The views of a scene show one set of named points, each view turned or mirrored, and shifted as a whole, with a little noise and some points left out.
In the rows, 128 means zero.

Scene 1
View 1
Z_271: [116 141 122 131 117 145  72 150 138 162 144 113 156 173  67 148 109 122
  97 130 107 144 148 119 138  93 126 104]
Z_171: [142 110 130 121  93 104  57 171 160  92 108  76 162 154 110 134 107 142
 113 133 114 153 157  74 196 124 148  83]
Z_261: [111 142 107 152 128 132  91 136 127 140 121 121 148 147  83 147 130 143
 101 135  82 149 137 117 117  98 129 124]
Z_738: [127 132 117 145  81 116  70 164 156 133 105 109 173 166  62 121 140 128
  99 130  94 137 178  97 147 111 157  81]
Z_251: [126 121 121 129 132 120  76 143 131 105 125  94 144 138 124 158  99 152
 108 133  99 160 127  97 160 112 119 118]
Z_801: [132 116 127 118 118 121  63 156 140 113 130  85 153 153 109 151  96 139
 110 132 112 153 135  94 175 114 128 101]
Z_907: [124 125 121 128 123 125  71 149 134 116 126  92 148 150 109 152 104 147
 110 133 103 158 134 104 159 109 125 112]
Z_626: [108 140 100 166 129 117 105 126 122 120  98 128 145 124  96 143 146 159
 104 134  60 154 136 110 106 107 136 132]
Z_894: [110 143 104 156 144 130 103 126 114 130 118 121 139 127 103 157 130 153
 102 134  72 158 125 118 108 100 121 138]
Z_294: [128 123 103 166 103  90  99 136 138  75  66 108 153 113 115 132 160 173
 112 136  55 159 152  82 133 128 154 115]
Z_352: [122 125 113 135 147 118  91 132 118  97 119  98 133 124 139 164 107 164
 112 136  85 169 113 100 146 113 118 134]
Z_18: [134 122 133 112  93 128  46 173 158 134 139  83 165 179  80 138  97 121
 103 129 127 144 161  97 185 109 141  80]
Z_583: [140 113 130 118  86 104  53 175 164 102 111  77 168 163  99 133 109 135
 110 133 115 148 163  76 192 122 152  77]
Z_304: [116 133 107 151 128 121  94 131 123 119 110 114 146 134 104 147 130 153
 107 134  77 156 136 107 123 106 128 124]
Z_919: [108 136  98 166 148 117 114 115 110 105 100 122 132 111 125 155 138 172
 108 137  54 163 117 107 106 108 122 148]
Z_16: [105 135  89 174 173 112 130  96  94  88  91 126 120  87 151 169 142 192
 112 142  38 175  98 105  91 110 111 173]
Z_986: [129 130 123 137  78 116  61 168 161 137 112  98 171 173  61 122 130 121
  98 129 102 138 176  94 158 110 157  78]
Z_175: [107 140 105 152 159 134 101 118 107 125 129 119 129 130 117 167 115 157
 103 135  75 165 109 117 112  98 108 148]
View 2
Z_261: [120 129 123 104 154 151 115 106 149 138 112 145 156 167 145 152 166 129
 142 127 109 140 127 167 150 129 114 112]
Z_583: [127  84  56 148 147 161 146 138 125 144 102 144 179 252  98 121 154  79
 127 145  89 137 152 131 159 113 141 131]
Z_304: [125 133 115 113 170 146 112 108 163 120 127 122 152 165 131 145 151 135
 155 138 122 134 128 166 151 134 108 104]
Z_251: [136 121 109 131 167 149 147 112 157 125 115 135 162 198 104 132 137 104
 140 108  93 128 144 144 151 130 136 134]
Z_171: [131  87  57 151 152 160 152 137 133 135 110 132 176 246  92 118 143  81
 132 140  89 134 155 130 156 114 144 133]
Z_16: [140 165 149 108 208 123 121  90 210  75 152  84 131 116 112 138 111 156
 180 114 134 118 126 176 143 153  97 105]
Z_626: [124 135 114 108 167 142 109 108 167 114 130 119 151 158 136 145 152 142
 161 144 130 135 124 174 150 137  96 102]
Z_175: [132 148 150 105 175 136 131  93 175 115 123 132 152 145 132 154 141 133
 150  98 106 133 130 167 148 139 117 120]
Z_738: [113  96  68 121 134 168 110 132 118 159 105 153 174 218 137 139 186 109
 135 170 112 149 132 156 159 117 116 107]
Z_294: [125 112  69 129 173 147 105 126 161 108 132  97 152 186 111 125 145 133
 168 176 137 134 130 165 157 130  94  97]
Z_919: [130 148 130 112 187 132 119 100 186 100 138 105 144 143 120 142 131 143
 168 126 126 128 127 171 147 143 103 106]
Z_986: [113  85  63 129 124 170 122 140 108 170  93 166 181 241 132 139 190  92
 125 160  96 150 139 146 158 111 130 116]
Z_18: [123  92  82 130 129 167 148 127 112 166  91 169 180 240 122 136 171  77
 115 126  79 144 146 136 159 111 147 136]
View 3
Z_18: [125 129 161 117  86 198 109 131 184 118 194 214 112 162 171 113  54 102
 150 112 141 152 115  89 118 119 154 109]
Z_251: [119 133 158 105  92 164 148 139 156 111 181 158 128 137 132 112 111 131
 144 141 159 157 119 121 103  97 152 123]
Z_271: [103 138 146 116  82 166 120 136 199 112 203 181 112 157 136  86  76 143
 146  98 143 148 114 113 104 100 130 117]
Z_171: [139 108 178 109 105 188 120 141 151 117 170 188 130 147 179 134  68  84
 150 141 135 153 113  87 132 135 166 109]
Z_294: [122  83 172 124 124 126 136 165 149 103 152  95 152 120 147 101  90 127
 146 140 115 140 109 113 141 142 126 119]
Z_583: [139 110 175 113 102 190 111 139 159 119 175 192 127 152 185 130  56  89
 155 132 131 152 112  87 131 135 163 109]
Z_352: [124 129 158 101 101 159 165 142 138 109 167 134 142 122 123 118 133 131
 141 164 162 158 115 129 104  97 151 123]
Z_261: [100 127 151 117  93 142 136 148 182 105 184 134 130 142 118  81  96 152
 144 113 140 143 117 128 106 106 125 126]
Z_801: [129 130 163 104  92 186 133 136 162 116 183 186 123 146 154 123  90 109
 147 139 154 158 116 106 112 109 158 120]
Z_175: [103 136 146 109  93 137 168 148 162 101 176 118 136 128 100  92 136 161
 139 143 162 153 113 144  92  85 132 129]
Z_16: [110 113 157 106 112 104 191 162 126  96 153  55 163  99  87  98 169 166
 133 175 157 151 112 159 103  95 125 135]
Z_907: [122 131 159 107  96 171 140 140 160 113 181 166 125 141 140 115 101 126
 146 136 153 157 117 115 111 105 153 118]
Z_304: [110 115 158 115 100 143 147 152 162 106 174 122 141 131 124  97 107 143
 143 133 141 146 112 125 114 110 132 123]
Z_894: [100 127 148 114  97 132 152 150 169 105 175 117 139 129 106  88 120 161
 143 133 149 146 114 137 101  97 123 132]
View 4
Z_304: [120 123 151 120 149 113 115 116 119 135 162 105 138 140 130 158 135 109
 135 114 158 142 115 128 127 145 145 144]
Z_738: [157 124 111 165 171 102 107 145 159  86 189 111 132 131 141 172 115 100
 153 137 174 124 135 113  95 140 121 150]
Z_986: [159 130  95 174 187 104 102 163 168  62 206 118 141 143 136 166 119 104
 160 141 157 124 137 107  96 132 115 149]
Z_261: [121 117 139 127 156 121 121 110 128 126 170 121 148 139 142 169 121 119
 133  99 175 135 106 122 124 144 139 150]
Z_175: [ 98 118 162 101 147 129 122  99 102 152 156 115 152 150 132 156 140 129
 123  84 160 149  88 132 150 144 153 147]
Z_18: [147 135  98 164 199 111  98 174 155  61 217 121 159 167 129 151 140 118
 153 126 132 138 126 107 122 133 120 146]
Z_251: [119 134 143 123 168 115 102 141 120 119 183 105 149 165 121 144 157 115
 134 121 127 150 113 127 142 139 145 142]
Z_907: [123 132 133 128 171 116 104 144 124 112 188 112 151 161 126 146 152 117
 138 115 135 149 111 123 138 138 136 146]
Z_294: [145 127 164 130 134  97 109 117 123 147 156  86 105 115 126 165 131  77
 139 158 168 129 143 133 102 145 140 142]
Z_894: [110 114 154 109 144 124 122  99 111 145 157 115 147 136 139 160 131 121
 126  92 172 143  98 132 134 144 151 148]
Z_919: [107 120 179  98 127 121 121  91  98 170 143  98 132 133 130 157 140 109
 122 110 164 146 108 141 139 147 157 142]
Z_271: [126 116 108 141 184 123 115 135 144  88 188 131 163 152 143 166 121 133
 143  91 167 135 102 110 123 139 130 152]
Z_626: [122 115 159 115 137 115 121 100 115 150 151 105 128 123 136 166 125 105
 132 113 180 133 113 132 119 146 147 146]
Z_583: [155 144 117 163 186  99  88 177 152  77 209  99 135 162 117 146 152  94
 155 159 120 138 142 112 116 132 126 142]
Z_352: [115 134 157 114 160 117 104 138 111 134 179 103 146 166 117 140 163 108
 134 122 123 154 113 131 152 140 149 139]
Z_801: [132 137 124 138 179 115  96 157 133  95 197 110 151 170 121 144 155 116
 144 125 121 148 119 120 136 134 136 142]
Z_16: [ 93 121 201  78 118 122 123  83  79 192 133  92 132 139 124 148 152 111
 113 106 152 158  98 150 159 147 167 141]
Z_171: [149 146 126 157 180  98  89 176 143  87 207  95 135 164 113 142 160  93
 154 162 118 140 143 122 124 135 128 139]

In a view up to two points have been moved. Name them for each view, in the order of its rows, or write -.
view 1 => Z_294, Z_986
view 2 => Z_304
view 3 => Z_251
view 4 => Z_352, Z_16
